Points, in no order, along strands that fork, close into loops and pass close to each other.
In the rows, zero is written as 128.
Points whose rows are less than 139 apart are linked; no others are. Some points are linked to none.
J_377: [101  97 119 188 101 120 208  74 111 185 161  76 142 150 145 105 108 132
 118 116 154  96 139 144 139 166 165 127 160  89 108 122 151 127 134 125
  88 126 141 148 144 163  87 128]
J_709: [111 140 125  92 169 152  64 184 118 101 165 173 157 104 116 156 110 134
 146 119 103 136 152 116 128  91 130  90 112 157 121 117  93  91 123 126
 149 107 131 147 120 117 174 120]
J_487: [ 89 143  77  64 135 147 129 103 133 116 101 144 162 102  98 118 126 114
 145 128 119  97 124 191 152 121 164 138  86 189 166 132 122  55 148  79
 178 146 117 127 123 103 136 160]
J_273: [122 103 163 122 158 125  91 135  97 122 141 102 144 151 142 126 139 146
 161  97 100 155 116  71 101 113 114 105 140  92 117 131 129 145 131 163
  90  90 127 149 132 124 174 135]
J_228: [167 143  96  78 150 155  96 134 165 132  89 182 124  88 131 123 147  99
 126 155 138 153 129 174 125 128 111 140 102 137 161 169 154 152 117  87
 155 185 102 108 153 131 124 141]
J_973: [125 152 113 149  61  94 186  95 145 137  81 103 148 111 132 133 134  95
 123 135 134  58 128 170 130 139 157 181 128 150 155 143 121  98 155 108
 160 157 121 113 123 157  82 140]
J_25: [168  77 139 144 121  77 139 123 132 138 159  84  62 167 165  96 121 105
  59 181 160 148 153 128  84 155 115  92 138 107 118 142 147 182 131 169
 106  99 126 108 123 142  85 110]
J_332: [103 113 137 134 118  96 153 108 106 142 165 101 140 129 128 144 126 117
 133 109 130 114 134 121  92 142 130 107 146 137 116 138 113 123 136 151
 112 108 123 142 136 142 111 108]
J_130: [159 145 153 109 139 118 117 151 127 147 183 132 109 151 136 131 161 124
 123 134 151 163 131 142  94  75  84 132 154  99 120 171 185 154 112 119
 104 108 100 115 150 135 150 142]
J_23: [159  98 179 111 170  84  99 132 119 143 141 125  91 179 147 115 144 161
 138 136 148 164 124  89  68 123  93  45 119  99 156 170 157 197 126 164
 115  93  88 127 127 165 153 126]
J_587: [142 103  96 116 174 181 113  74 138 141 112 214  80 117  84  83 124 168
 125 149 129 186 128  76 118 127 123  76  70 137 164 135 174 153  79 125
 173 158 123 132 127 141 116 122]
J_661: [105 167 127 108 117 169 136 176 127 125 169 128 195 114 124 147 155 138
 132  87 121  79 102 186 167  91 154 178 141  96 118 138 153 131 144  72
 114 138 134 116 158 142 134 160]
J_480: [164 188 162 144  92 106 162 145 154 136 132 116 141 119 128 172 146  99
 111 132 134 107 111 157 106 104 109 197 156 119 137 136 147 142 154 124
 128 145 114 117 146 142 121 118]
J_471: [138 106 138 168 135 163 127 111  89 145 101 107 133 162 189 113 166 129
 115 100 148 138  79 122 171 104 123 184 163  61  91  98 198 135  77 107
  48 142 132 115 143 120 148 171]
J_989: [119 146 149 166 108 204 143 123 147 120 137 173 128 131  91 132 141 166
 114  95  86 157  87  78 177  66 142 182 144  98 107 117 176 143  90  89
  95 147 176 145 140 106 146 153]
J_14: [131 155 157  99 109  70 185  86 169 143 128 138  91 131 141 147 117  86
 121 159 129 107 127 156 106 125 123  98 137 166 176 182 138 115 118  94
 175 149 105 112 134 157  94 127]
J_103: [162 160 173  82 122 104 141 140 160 155 119 134 142 107 141 154 142 104
 141  90 131 123 129 143  89 112  99 101 149 123 153 161 178 150  86  74
 156 124 116  96 142 164 148 152]
J_902: [142 109 107 129 173 132  37 198  93  80 168 158  98 162 112 130 106 202
 133 189 158 152 175 129 134 115  81  81 104 138 104 111  95 144 137 195
 118  66 113 139  88 114 154 119]
J_268: [152 114  68 103 174 170  65 197 116  95 159 190 102 121 113 116 134 170
 102 210 165 152 167 171 155 112 108 126  87 119 117 124 142 160 131 135
 131 140 112 104 147 113 116 114]
J_349: [132 121 168 132 133 130 110 128 134 121 155 126 111 163 127 130 157 178
 158 113 122 167 113  68 111  71  94 111 152 102 131 140 137 166 108 152
 114  91 131 134 128 129 166 150]
J_727: [120 101 160 181 114  99 162 112  90 174 145  51 139 185 150 122 140 126
 123  75 159 119 102 130 126 131 130 162 192  65  91 119 156 124 141 161
  46  87 127 160 126 130 142 135]
J_323: [117 151  92  64 156 104 112 140 117 116 132 174 111 137 104 142 117 104
 133 191 133 132 145 162 113  98 102 104  93 199 153 164 108  60 148 123
 188 130  95 136 132  83 139 118]
J_57: [114  98 122 176 102 107 207  42 149 158  75  81 119 138 136  91 106 107
 124 104  96  97 139  93 120 182 185 128 108 119 151 145 123  84 122 129
 136 175 138 144  90 171 113 133]
J_606: [135 145 149 168  96 111 108 166 119 111 109 104 144 128 128 158 111 121
 153 107 120 130 119  98 122 134 123 152 162 131  87  96  78 129 151 164
  95 128 156 151 108 107 143 121]
J_687: [116 138 202 162  93  86 146 107 149 130  68  72 120 140 143 138 123 181
 162 113  98 118 129  44 122 160 129 110 134 133 132 117  76 149 151 159
 121 135 170 138 119 123 150  98]
J_422: [166 114 111 113 172 120  75 157 115 125 137 171 117 114 125 110 129 121
 135 173 139 155 141 127  81 127  83  99 105 136 136 139 129 127 133 160
 146 117 102 121 134 141 120 119]
J_379: [148  87 110 122 147 109 119 143  99 140 183  95 106 140 162 114 133 115
  91 156 163 133 148 153 103 148 113 115 142  84 102 127 147 153 132 150
  83  95 126 105 159 131  93 115]
J_152: [150 124 145  95 149  84  98 171  91 108 103 117 165 101 173 174 111  76
 134  95 123 101 112 153 109 137 115 114 116 118 121 109 109 127 118 129
 101  92  96  92 135 132 127 135]
J_601: [184 130 122 138 147 164  61 134 115  93 114 187 123 117 118 110 138 178
 162 159 139 179 126  83 139 129 108 125 104 123 124 103 120 176 108 165
 125 143 130 118  96 143 144 155]
J_477: [108 145  85 113 103 163 153  99 164 128  58 119 150  78 110 110 153 101
 121 123 107  92 113 178 169 140 177 204 103 153 147 125 134  96 145  75
 175 189 137 112 125 130 124 152]
J_523: [124 168  92 127 120 181 114 144 159 108 152 170 116 119  91 131 117 139
 106 166 126 152 139 141 171  99 137 185 109 159 130 129  85 104 149 119
 145 176 133 141 117  72 126 117]
J_141: [ 97 105 119 166 100  88 207  59 164 162 129 111  64 145 129  93  98 115
  92 166 132 112 152 120 128 156 162 115 132 131 151 159 122 111 122 135
 148 155 131 132 115 141  67 108]
J_84: [145 130 107 105 153  86 116 133 130 117 133 150 100 128 122 131 133  86
 126 183 143 141 139 139  86 137  97 104 113 169 131 170 108 105 152 147
 173 117 101 135 138 127 105 109]
J_703: [122 134 122 182  99 181 148 128 126 136 118 132 157 108 124 137 114 145
 135 110 133 128 105 125 196 133 147 201 154 101  78  87 129 115 121 113
  84 168 176 153 143 114 121 131]
J_886: [100 149 126 130 129 200 146 141 128 121 170 146 166 101 122 137 152 154
 116 112 120 118  98 163 176 102 153 174 142  89  98 136 164 135 139  80
  96 154 147 132 173 119 122 144]
J_307: [144 105 123  77 157 107 111 101 142 122  53 141 128  96 124 120 124  78
 148 149 112 142 128 114  92 144 134  96 101 186 174 129 125  79 138 116
 183 138 110 131 108 125 138 133]
J_311: [153 141  88 158 116 187  97 137 140 116 135 200  88 135  90 100 126 168
 114 195 154 182 140 125 183 119 116 169  99 132 113 108 119 166 114 157
 134 181 144 107 118 114 112 122]
J_786: [132 139 134 153  94 114 141 119 123 136  75  44 199 119 124 122 164  95
 129  38 100  91 104 153  92 169 168 123 146 133 120  95 141 118 142 120
 140  84 150 110  82 188 149 144]
J_572: [143 128 127 154  91 127 145 146 137 119 185 129  61 179 104 122 141 169
  93 194 163 140 143 133 123 104  73 132 164 120 113 127 162 185 130 149
 133  93 166 111 149 109 105 119]
J_918: [108 129 155 124 118 131 118 149  97 113 144 112 168 127 148 152 136 123
 161  86 115 105 111 123 141  94 132 135 169 102 105 106 132 118 109 110
  89  95 133 121 132 125 158 162]
J_43: [ 93  99 170 153 123  81 175  87 134 146 133  77  99 156 138 106  90 170
 143 145 134 132 142  53 115 177 137  60 127 127 133 149  85 148 161 161
 111 119 156 159 136 105 112  69]
J_388: [161 108 145 175 111 142  80 175 101  97 121 119 138 159 144 138 120 137
 160 116 137 154 111  95 156 110 105 172 167  93  83  87 101 139 137 167
  53 103 153 159 101 108 172 145]
J_254: [162 109 112 142 151 172 103  93 133 128 119 198  76 122 118  96 132 175
 132 166 137 178 136  83 134 136 105  99  91 126 133 121 158 181  80 141
 149 154 126 101 124 149 112 143]
J_985: [129 135  78 115 160 190  81 189 117 107 165 157 114 125 131 124 144 154
  96 166 145 155 146 165 169 104 121 162 118  96 111 134 150 164 139 106
  96 159 138  97 167 105 124 120]
J_348: [141 114 148 106 144  49 125 120  99 133 128  96 174 138 146 169 111  46
 100  56 127  90 125 177  60 173 158  78 108 158 149 153 127 111 140 151
 112  91  68 107 107 172 118 124]
J_695: [132 129 157 166 117 155 163  86 149 147 105 110 147 117 124 116 156 135
 151  76  87 139 109  71 111 125 147 144 148  88 118 111 166 132 103 106
 116 133 154 140 129 154 148 140]
J_528: [166 145 101  65 143 131 130 107 192 152  84 161 120 111 127 109 146  82
 133 144 129 148 131 157 105 122 128 130 110 153 172 190 179 123 109  75
 162 181 101 133 139 146 126 139]
J_316: [104 177  98  91 114  89 160 149 105 113 144 133 147 128 142 170 111  90
 112 154 136  77 130 201 136 153 125 145 124 173 146 154  86  96 173 116
 141 126 102 103 146 115  90 121]
J_389: [138 167 135 164  66 125 187 112 164 140 106 123 125 106 113 150 140 122
 109 145 136  89 114 148 138 114 129 208 142 124 143 138 138 117 137 110
 144 176 142 130 140 140  89 112]
J_652: [135 166 110 137 115 164 146 108 165 122 129 159 131 119  92 104 141 116
 128 141  98 155 111 114 132 108 136 187 128 147 142 136 132 111 131 125
 150 174 145 156 134 108 121 121]
J_53: [161  79 100 123 178 110  61 189  87  89 145 154  89 164 126 115 111 192
 127 203 174 137 167 129 101 146  70  76  92 134 108 106 112 160 135 199
 124  54 119 109 111 123 121 118]
J_265: [117 140 139 137  92  90 170 107 127 139 123 110 146 120 130 138 116  96
 135 121 127  93 117 136 107 147 143 141 133 154 136 140  94 112 139 134
 131 134 127 131 125 144 103 127]
J_551: [131 114  63 102 177 150  79 183 110 106 158 174 103 114 115 119 106 145
  98 209 164 133 174 171 152 126 116 121  99 146 122 105 107 122 145 137
 153 135 115 120 141  77 111  88]
J_514: [130 123 151 182 111 188 162  93 157 141 101 134 133 132 112  97 133 173
 128  73  49 172  97  20 133 124 139 141 131  85 129 108 169 148 101 117
 108 139 175 157 124 124 158 131]
J_610: [119 115 118 136 132 149  94  91 128 124  64 142 117 107 121 110 106 154
 147 141 128 156 137  58 156 156 144 107 101 157 145  76  69 113 116 151
 181 167 145 134  85  86 140 116]
J_704: [139 150 132 132 105 113 144 139 144 119 154 147  93 132 121 135 125 121
 118 178 151 142 138 129 126 117  95 130 132 148 136 139 104 143 133 140
 164 133 120 118 136 121 110 112]
J_701: [128 125 183 158  90  95 117 137 122 123  85  64 156 136 134 148 124 141
 160  84 110 120 113  69 114 127 122 134 163 115 106 103  90 127 143 164
  96 111 151 141 106 126 150 114]
J_940: [137 166 146 110 104 117 101 185 115 114 119  92 192 115 108 179 153  82
 123  48  98 103  98 180 101 114 121 153 166 137 110 106 140 115 138 122
 116  81 135 100  97 151 173 144]
J_386: [131 161 140  95 144 112 129 148 130 158 176 122 182 133 117 136 154  97
 133  71 102 133 122 152  77 106 132 114 136 138 130 168 162  98 134 121
 126 106 102 148 141 165 153 127]
J_644: [117 122 122 159  88 104 194  39 175 143 107 133  19 160 103  89 109 139
  88 184 138 149 135  81 135 147 130 115 106 140 149 159 135 133  88 137
 183 167 127 131 130 119  78  95]
J_80: [149 112  69  95 164 165 100 151 135 132 157 175  76 129 121 102 150 162
  86 206 148 149 170 171 123 125  94 113 104 124 138 153 180 171 127 119
 152 141 128  97 168 125 103 109]
J_170: [106 140 107 116 155 176  99 214 125  93 175 127 141 128 147 147 138 150
 111 145 147 128 134 191 190 112 132 188 125  91 107 121 124 139 155  96
  55 144 128 118 158 105 126 125]
J_947: [145 102 139 138 143 128  64 169  91  98 123 131 140 125 163 150 118 115
 153 119 140 147 124 105 150 119 109 124 123  98 103  83  93 142 110 150
  71  98 128 117 117 104 152 145]
J_106: [142 116 151 156 130 178 105 132 114 123  93 109 144 145 161 120 161 135
 129  83 113 134  80 111 181  84 133 186 165  80 101  89 181 133  75  74
  77 133 149 115 128 134 171 183]
J_343: [142  96 167 166 138 132  81 123  89 103  82 112 116 181 160 110 133 195
 173 127 139 156 114  42 166 125 100 113 136  89 123 104 109 176 116 171
  56 124 154 120  86 114 169 155]
J_94: [120  83  78  99 172 106 100 154  79 115 142 149  89 114 128 124 100 125
  89 212 171 115 161 160 123 151 105  98 106 165 120 106  87 103 153 161
 155 105 121 128 136  79  89  84]
J_363: [135  99 142 125 137  57 149  96 126 135  88  82 159 132 166 138 110  43
 111  93 118  97 129 156  76 177 183  87 105 158 158 150 117 104 149 137
 124 125  86 130  89 187 117 143]
J_82: [105 132 125 144 118 144 175  70 161 143 133 153  89 141 104  94 122 159
 131 140 107 162 137  64 117 124 131 114 119 126 143 128 126 138 108 137
 162 145 136 163 133 110 105 112]
J_231: [ 91 151  90 122 124 155 113 152 114 106 157 138 173 103 107 137  92 121
 140 105 126  96 142 168 174 129 165 151 127 167  99  95  68  82 154 114
 123 137 144 162 112  94 136 123]
J_807: [104 153 117 104 103  66 139 139  92  97 136 141 123 128 136 170  90  99
 116 158 152  86 131 171 145 158 124 132 128 201 128 135  58  85 169 139
 153 117 110 118 120  85  98 114]
J_619: [110  68 137 107 193  84 156  65 146 136 112 140  78 136 129 102 108 114
 112 173 133 136 145 107  72 140 139  46  97 154 177 160 129 108 138 135
 167 133  99 151 116 148 117 103]
J_373: [131 142 143  85 130 124 117 146 145 145 119  98 192 106 100 135 161  98
 151  37  86 120 112 136  82 124 133  97 143 144 147 138 157 108 112  94
 150  86 134 127 114 175 180 152]
J_212: [128 129 127 139 122  85 100 156 101 107 147 129  93 136 135 135  85 136
 131 180 158 135 147 104 138 157  88  90 126 160  97 115  53 125 148 168
 142 104 130 135 119  79 113  93]
J_88: [139 149 108 173  91 190 143 147 140 125  78 100 197  85 127 123 134 128
 133  78 107  78  98 168 176 156 172 200 147 118  96  74 146 105 143  93
 127 141 177 138 121 153 134 155]
J_463: [134 133 161 121 101  67 120 124  94 136 115  57 186 151 140 175 140  64
 116  16 115  90 118 170  65 168 160 104 127 136 142 137 151 138 136 147
 104  61  79 112  93 183 151 142]
J_837: [146 123 127 141 160 142  59 162 113  85 155 170 106 148 107 123 110 183
 155 160 143 164 151  88 139 108 104  97 107 141 113 110  96 148 133 175
 132 106 128 141  95 122 154 125]
J_748: [117 125 115 145 108 143 194  86 141 167 151 118 107 110 142 120 144 116
  94 129 140 106 130 167 145 146 161 156 129  79 134 152 173 158 111  95
 122 179 126 109 163 174  77 126]
J_818: [150 152 136  94 153 145 133 146 144 167 180 143 128 131 144 134 172 134
 115 116 148 132 126 179 110  94 111 147 142  82 131 176 209 157 103  81
 104 146 104 107 170 132 131 148]
J_113: [128  92 166 129 166 141  67 127  84 109 100 105 145 177 170 110 148 173
 167  98 108 152 100  50 130 110 117 102 138  85 129 111 134 162 140 162
  75 104 128 133 114 113 201 153]
J_855: [111 134  88  97 160 163 139 146 139 145 188 171 120 112  92 111 134 157
 125 165 116 146 151 137 124  88 118 111 116 138 130 168 146 109 111 107
 165 130 129 141 169 112 114 105]
J_517: [148 115  53 105 124 163  97 121 149 110 122 172  51 126  98  88 141 155
  78 225 161 160 148 171 164 129 102 151  87 141 148 139 143 174 132 140
 170 176 121  79 159 101  82 105]
J_522: [148  96 150 129 160  99 131 123  85 155 139  71 161 125 203 132 137  68
 113  80 147 113 111 159 113 151 143 113 119  74 105 111 159 140 118 144
  61  86  87 115 131 153 129 150]
J_706: [117 159  89 146  91 174 146 122 158 121  76 105 186  90  98 106 154 110
 128  85  95  76  98 180 168 144 179 185 126 145 127  93 136 101 151  72
 163 148 174 123 113 154 137 157]
J_960: [154  83 139 109 175  99  63 169  86 116 147 129  89 180 139 117 139 187
 133 172 161 152 150 110  79 126  76  55 115 112 125 154 157 179 130 186
 114  53  94 111 122 155 134 131]
J_896: [ 85 140  90 119 124 138 133 141 108 122 176 135 141 117 104 136  92 129
 133 142 159 112 151 152 164 139 136 133 139 167 106 104  61  77 148 146
 144 132 138 162 123  66 116 100]
J_12: [139 135 178 144 106 117 135 130 130 145 172 115  99 184 121 129 162 148
 120 121 142 159 103  97  94  57  79 141 172  92 125 149 169 153 110 137
  98  94 116 133 133 126 154 143]
J_830: [114 136  86  87 139 136 154  78 146 132 109 142 154  97 112  98 139  80
 155 122 110 108 123 164 119 129 166 127  99 165 163 147 142  69 131  85
 170 148 119 138 130 147 123 150]
J_40: [ 97 168 109  96 152 170 102 200 119  99 169 136 182 103 127 157 131 129
 132 113 119 105 126 205 172 117 141 170 125 118 115 130 117 117 176  98
  99 136 113 121 149 116 137 133]
J_673: [ 81 148 101 111  96  81 156  98 110 122 126 127 110 132 113 144  96 121
 139 168 155  98 136 157 168 151 150 127 134 200 131 121  56  47 160 145
 159 136 119 150 112  65 103 120]
J_810: [150 135 126  85 146 102  87 164 125 107  82 113 177  88 130 146 138  62
 140  92  96 119 119 157  85 153 114 123 123 151 133 111 112 111 128 113
 145 102 112 109 103 144 139 139]
J_443: [113 107 148 150 133 111  95 147 110 111 132 128 103 149 127 142  80 179
 149 152 169 149 159  83 154 162 104  81 138 136 104 102  48 142 142 185
 115 109 156 152 102  69 136 103]
J_114: [ 90 141 112 168  99 155 190  65 164 150 104 123 147 121  99  93 111 150
 149  83  86 112 122  73 139 155 170 147 130 133 126 109 118  92 113 123
 154 141 161 166 108 114 123 122]
J_674: [121 138 152 128 115 175 110 164 143 108 130 115 174 114 136 146 144 128
 140  81 104 112 108 129 171  82 154 162 164  98 101  88 152 125  97  67
  99 102 170 128 126 136 181 181]
J_44: [138 147 140 123 110 136 183 100 144 165 165 127 101 124 131 132 155 125
  97 123 161 116 123 165 112  99 135 156 151  85 140 171 200 176 104  77
 124 166 121 112 167 153  90 129]
J_248: [134 111 128 108 152 110  61 193  88  82 121 137 155 100 154 193  90  90
 148 115 122 115 137 143 145 126 119 114 126 128 116  82  69 127 114 137
 107  94 112 115 114 104 144 131]
J_131: [139 191 145 117  84 111 142 165 138 134 132 113 178 114 113 174 142  93
 125  95 109  89 105 180 107 107 119 174 161 142 142 139 135 115 153 113
 134 121 126 118 136 143 127 140]
J_328: [141 132 165 162  93 100 152  98 113 160 108  44 187 150 140 135 137  92
 109   4 107  89 124 155  74 169 180 106 130 115 135 118 157 138 149 143
  98  91 109 131  70 203 164 150]
J_711: [ 88 146 160 130 117 134 127 140 138 113 159 137 136 130 112 159 111 162
 162 116 115 128 146  88 143 102 131  97 145 143 120 119  67 122 120 143
 151  97 149 156 120  95 146 110]
J_591: [123 109 189 183  99  92 149 110 127 142 103  79  90 173 144 117 108 204
 152 139 136 143 127  39 145 170 107 100 147 113 122 134  93 168 153 180
  90 123 175 146 133 101 134  96]
J_497: [115 109 127 197  87 126 219  66 134 182 119 105  99 120 149 120 113 137
 106 117 135  99 142 115 163 166 156 157 136  83 117 131 162 127  90 109
 105 163 139 124 140 172  79 118]
J_301: [129 112 141 116 167 106  84 143 110 121 147 129 128 141 122 125 124 137
 145 136 113 164 128 100  75 126  98  69 120 145 122 149 111 127 144 169
 129  96 109 139 138 123 148 106]
J_104: [129  90 129  92 160  97 135  58 158 138  73 155  81 113 122 111 117 104
 134 176 130 142 131 115  91 139 135  82  94 168 184 150 141 107 111 116
 183 151 101 141 119 135 125 122]
J_660: [112 131 143 122 115  68 196  54 180 139 135 121  78 154 122 106 107 105
 120 161 127 119 134 118 110 135 146  93 120 158 164 180 114 105 129 118
 168 132 112 151 127 143  97 109]
J_892: [152 113 136 118 142 124 109 124 118 133  74  66 180  93 166 125 145  68
 137  61  99 116 109 144  95 177 155 119 126 128 116 102 136 115 128 116
 115 110 125 112 110 163 147 138]
J_366: [109 116 139 151 128 153 159  85 129 148 128 135 130 112 131 109 127 144
 151 110 108 139 128  66 134 154 141 116 126 113 117 104 109 130 116 129
 137 146 146 142 127 129 129 116]
J_831: [130 135 124  96 126 153 143 111 163 137 115 122 170 100 106 109 146  99
 146  71  78 120 114 134 104 123 153 125 124 150 144 126 156  94 116  82
 167 120 142 130 113 154 140 155]
J_599: [163 146 179 153 114 136 121 124 149 127 115 153 108 137 127 122 152 166
 156 120 117 173 103  56 114  96 105 128 136  99 144 123 163 174  86 123
 128 138 133 114 115 150 154 158]
J_495: [ 80 160  80 115  98 152 149 119 116 118 134 137 181 101 116 127 122 134
 143 106 139  68 129 201 172 130 179 158 104 173 141 121  86  89 161  90
 155 155 130 136 125 110 112 152]
J_276: [102 142  99 117 136 100 129 148  89 119 186 125 151 124 111 150 113 107
 141 106 119 107 131 154 100 138 120 111 139 154 109 140 110  98 149 148
 119  93 107 135 150 125 123 115]
J_434: [116 136 124 192  71 181 162 122 140 136  78 111 175  96 123 141 117 152
 135  94 128  87 123 130 208 147 159 201 155 114  97  76 132  94 120 102
 113 163 184 141 118 134 126 147]
J_467: [151 137 109  89 150 125  67 156 138  94  84 148 157  83 117 128 131  84
 155 118  99 142 132 142 107 135 109 128 107 169 139 116 103  96 130 117
 162 131 123 131 104 123 152 134]
J_70: [145 113  95 119 144 145 111 114 144 126  95 158 112  91 144 100 145  89
 117 168 141 148 129 149 149 138 132 160 102 125 134 128 131 131 115 114
 148 179 118 106 152 129  99 125]
J_330: [131 140 142 160 132 200 140 117 155 121 144 176 129 126  81 115 127 176
 136  95  70 172 107  50 157  91 148 146 122 117 122 115 147 131  93 118
 113 133 167 155 135 107 151 142]
J_889: [141  82  83 115 170  97  84 189  74 109 151 136 106 118 145 119  91 126
 101 173 170 123 162 151 133 162 100 102 128 122  95  97  93 131 150 176
  99  79 130 120 147  89  90  94]
J_821: [142 142 147  79 131  91 144 131 142 146 127 136 132 110 155 158 130  91
 136 129 127 105 127 137  97 119 109  88 144 141 161 158 134 133 108  93
 162 118  99  99 137 156 115 138]
J_297: [128 136  98 105 124 158 100 144 152 107 114 179  71 113 131 137 122 140
  83 208 172 141 143 159 196 124 113 167  92 127 149 127 101 161 130 115
 164 202 121  84 141  92 100 108]
J_129: [131  91 160 151 138 110  80 141  88 108  95 114 115 145 148 126  98 187
 171 143 146 151 139  64 142 156 101  89 126 107 109  97  66 168 149 191
  89 112 150 133 106  95 143 112]
J_968: [148 158 171 107 101 127 142 132 179 152 122 135 131 121 115 140 154 134
 158  91 109 157 114  87  91  93 102 102 151 124 155 153 162 154  89  91
 161 119 133 131 130 140 165 149]
J_18: [126  83 147 135 146  74 180  61 152 150  86  92 114 128 159 108 104  76
 111 118 112 119 142 126 100 168 191  90 107 123 162 154 120 103 135 132
 134 158 104 129  97 180 112 129]
J_850: [166  86 143 144 142  98 126 101 141 138 145 123  75 165 145 100 136 134
 104 171 153 167 146  98  81 139  98  70 129 101 141 153 147 191 125 157
 133 113 116 112 122 166 107 121]
J_142: [ 97 140  98 156  86 134 199  60 183 147 116 147  56 148  83  94 123 138
 103 174 124 150 131  98 152 133 132 152 107 143 141 137 134 116 102 134
 177 165 137 155 147  98  78 104]
J_99: [101  87 159 133 154  76 160  70 145 137 113 100  87 156 141 109  93 147
 120 160 116 130 138  62  81 163 147  53 102 147 165 152  96 143 164 158
 146 138 120 149 124 134 119  79]
J_100: [131 136  99 134 115 160 135  84 150 134  72 127 139  85 145  94 141  84
 128 127 103 122 112 151 154 146 157 187 105 126 127 116 148 110 118  94
 145 188 137 115 142 142 116 136]
J_26: [105 165  84  83 146 146 126 139 141 110 150 171 127 128  98 122 124 120
 116 180 124 133 138 167 165  93 127 156  92 181 142 155 106  64 159 108
 172 167 105 141 139  69 129 115]
J_15: [122 163 127 130  99 172 130 149 163 113  88 159  96  92 132 164 132 144
 106 161 138 125 127 158 192 112 128 200 125 111 145 137 110 162 126  97
 145 216 133  81 140 107 103 121]
J_933: [ 86 112  85 105 151 138 171  99 144 147 182 147  80 137 100 104 120 156
 100 172 140 116 169 133 111 114 125  75 124 147 138 139 135 116 119 116
 180 108 131 143 155 101  89  94]
J_478: [133 154 151 139  99 110 120 158 128 102 135 153  90 128 145 166 108 124
 132 184 152 130 140 116 160 118  99 125 137 149 125 106  58 144 122 139
 154 134 135 110 115 104 120 121]
J_48: [110 136 169  92 127 108  91 167 105 120 123  79 192 132 110 159 162 105
 161  35  86 127 116 121  93 119 130 100 154 131 125 124 145 122 131 133
 117  63 123 124 113 150 196 136]
J_356: [123 116 230 128 113  61 150 104 130 154 142  65 100 171 170 160 131 139
 127  99 133 127 116  88  85 115 131  72 146 100 157 164 152 172 110 141
 111 104 100 115 122 158 137 122]
J_68: [111 129 125 176 103 180 165 133 116 147 138 126 137 137 133 132 139 157
 119 110 148 116  99 138 183 106 134 194 175  73  87 107 169 131 126 111
  61 154 165 142 166 119 105 133]
J_351: [ 99 132 113  87 170 115  79 190  90  99 131 150 166  89 124 177  92  99
 138 111 109  93 150 161 134 125 135 111 111 165 114  93  80  87 130 124
 137 105 103 120 119 113 152 118]
J_459: [134 122 168 168 127 133 141 106  93 155 123  81 153 176 170 113 160 128
 109  65 139 125  84 117 124  97 127 187 174  72  99  94 190 117 114 134
  55  99 114 154 122 137 159 160]
J_249: [102 161 122 111 120  99 125 147  92 141 193 118 185 150 109 162 131  92
 133  60 106  97 125 189  77 129 135 110 133 156 126 171 152 116 146 139
 121  85  85 129 139 164 144 136]
J_19: [111 114 150 152 105 115 161 125  86 145 155  80 164 138 143 147 121 124
 148  79 145 105 109 129 132 132 128 134 169  95  92 115 127 126 142 146
  69  99 136 146 130 141 133 144]
J_263: [127 134 116  99 165 159  90 178 115 123 193 176 121 116 110 137 131 162
 135 146 123 144 154 124 129  78  95 102 120 132 121 146 130 124  97 113
 140 115 127 129 155 119 152 123]
J_192: [116 146 114 151 103 188 166 102 169 133 112 155 147 107  86  94 127 131
 128  98  81 126 107 102 171 125 172 185 125 129 129 102 135  92 119  99
 150 164 169 161 123 117 124 133]
J_596: [146  78  76 125 168 153  93 170  90 123 153 132 108 129 138  87 122 140
 101 184 166 150 156 152 135 153  91 121 114 105  90 100 130 156 132 158
  93  98 135 109 162 100 105 114]

A tip is a point with one link. Name the tips that can be reached along the links from each point below, in the order of the rows.
J_18 -> J_57, J_933
J_831 -> J_316
J_100 -> J_587, J_528, J_15
J_12 -> J_377, J_989

How many points has the smallest loop of links through each point below? Write none if it is on no loop.
J_810 -> 15
J_276 -> 12
J_129 -> 11
J_523 -> 22
J_727 -> 7
J_850 -> none
J_807 -> none

A fork is a point with three links, a tip a point with one. Leave the first point through the second and follow the links. Name the first fork or tip that comes.
J_377, J_497 -> J_349
J_84, J_323 -> J_366
J_606, J_701 -> J_810
J_273, J_113 -> J_84
J_43, J_591 -> J_248
J_88, J_434 -> J_268
J_703, J_434 -> J_528
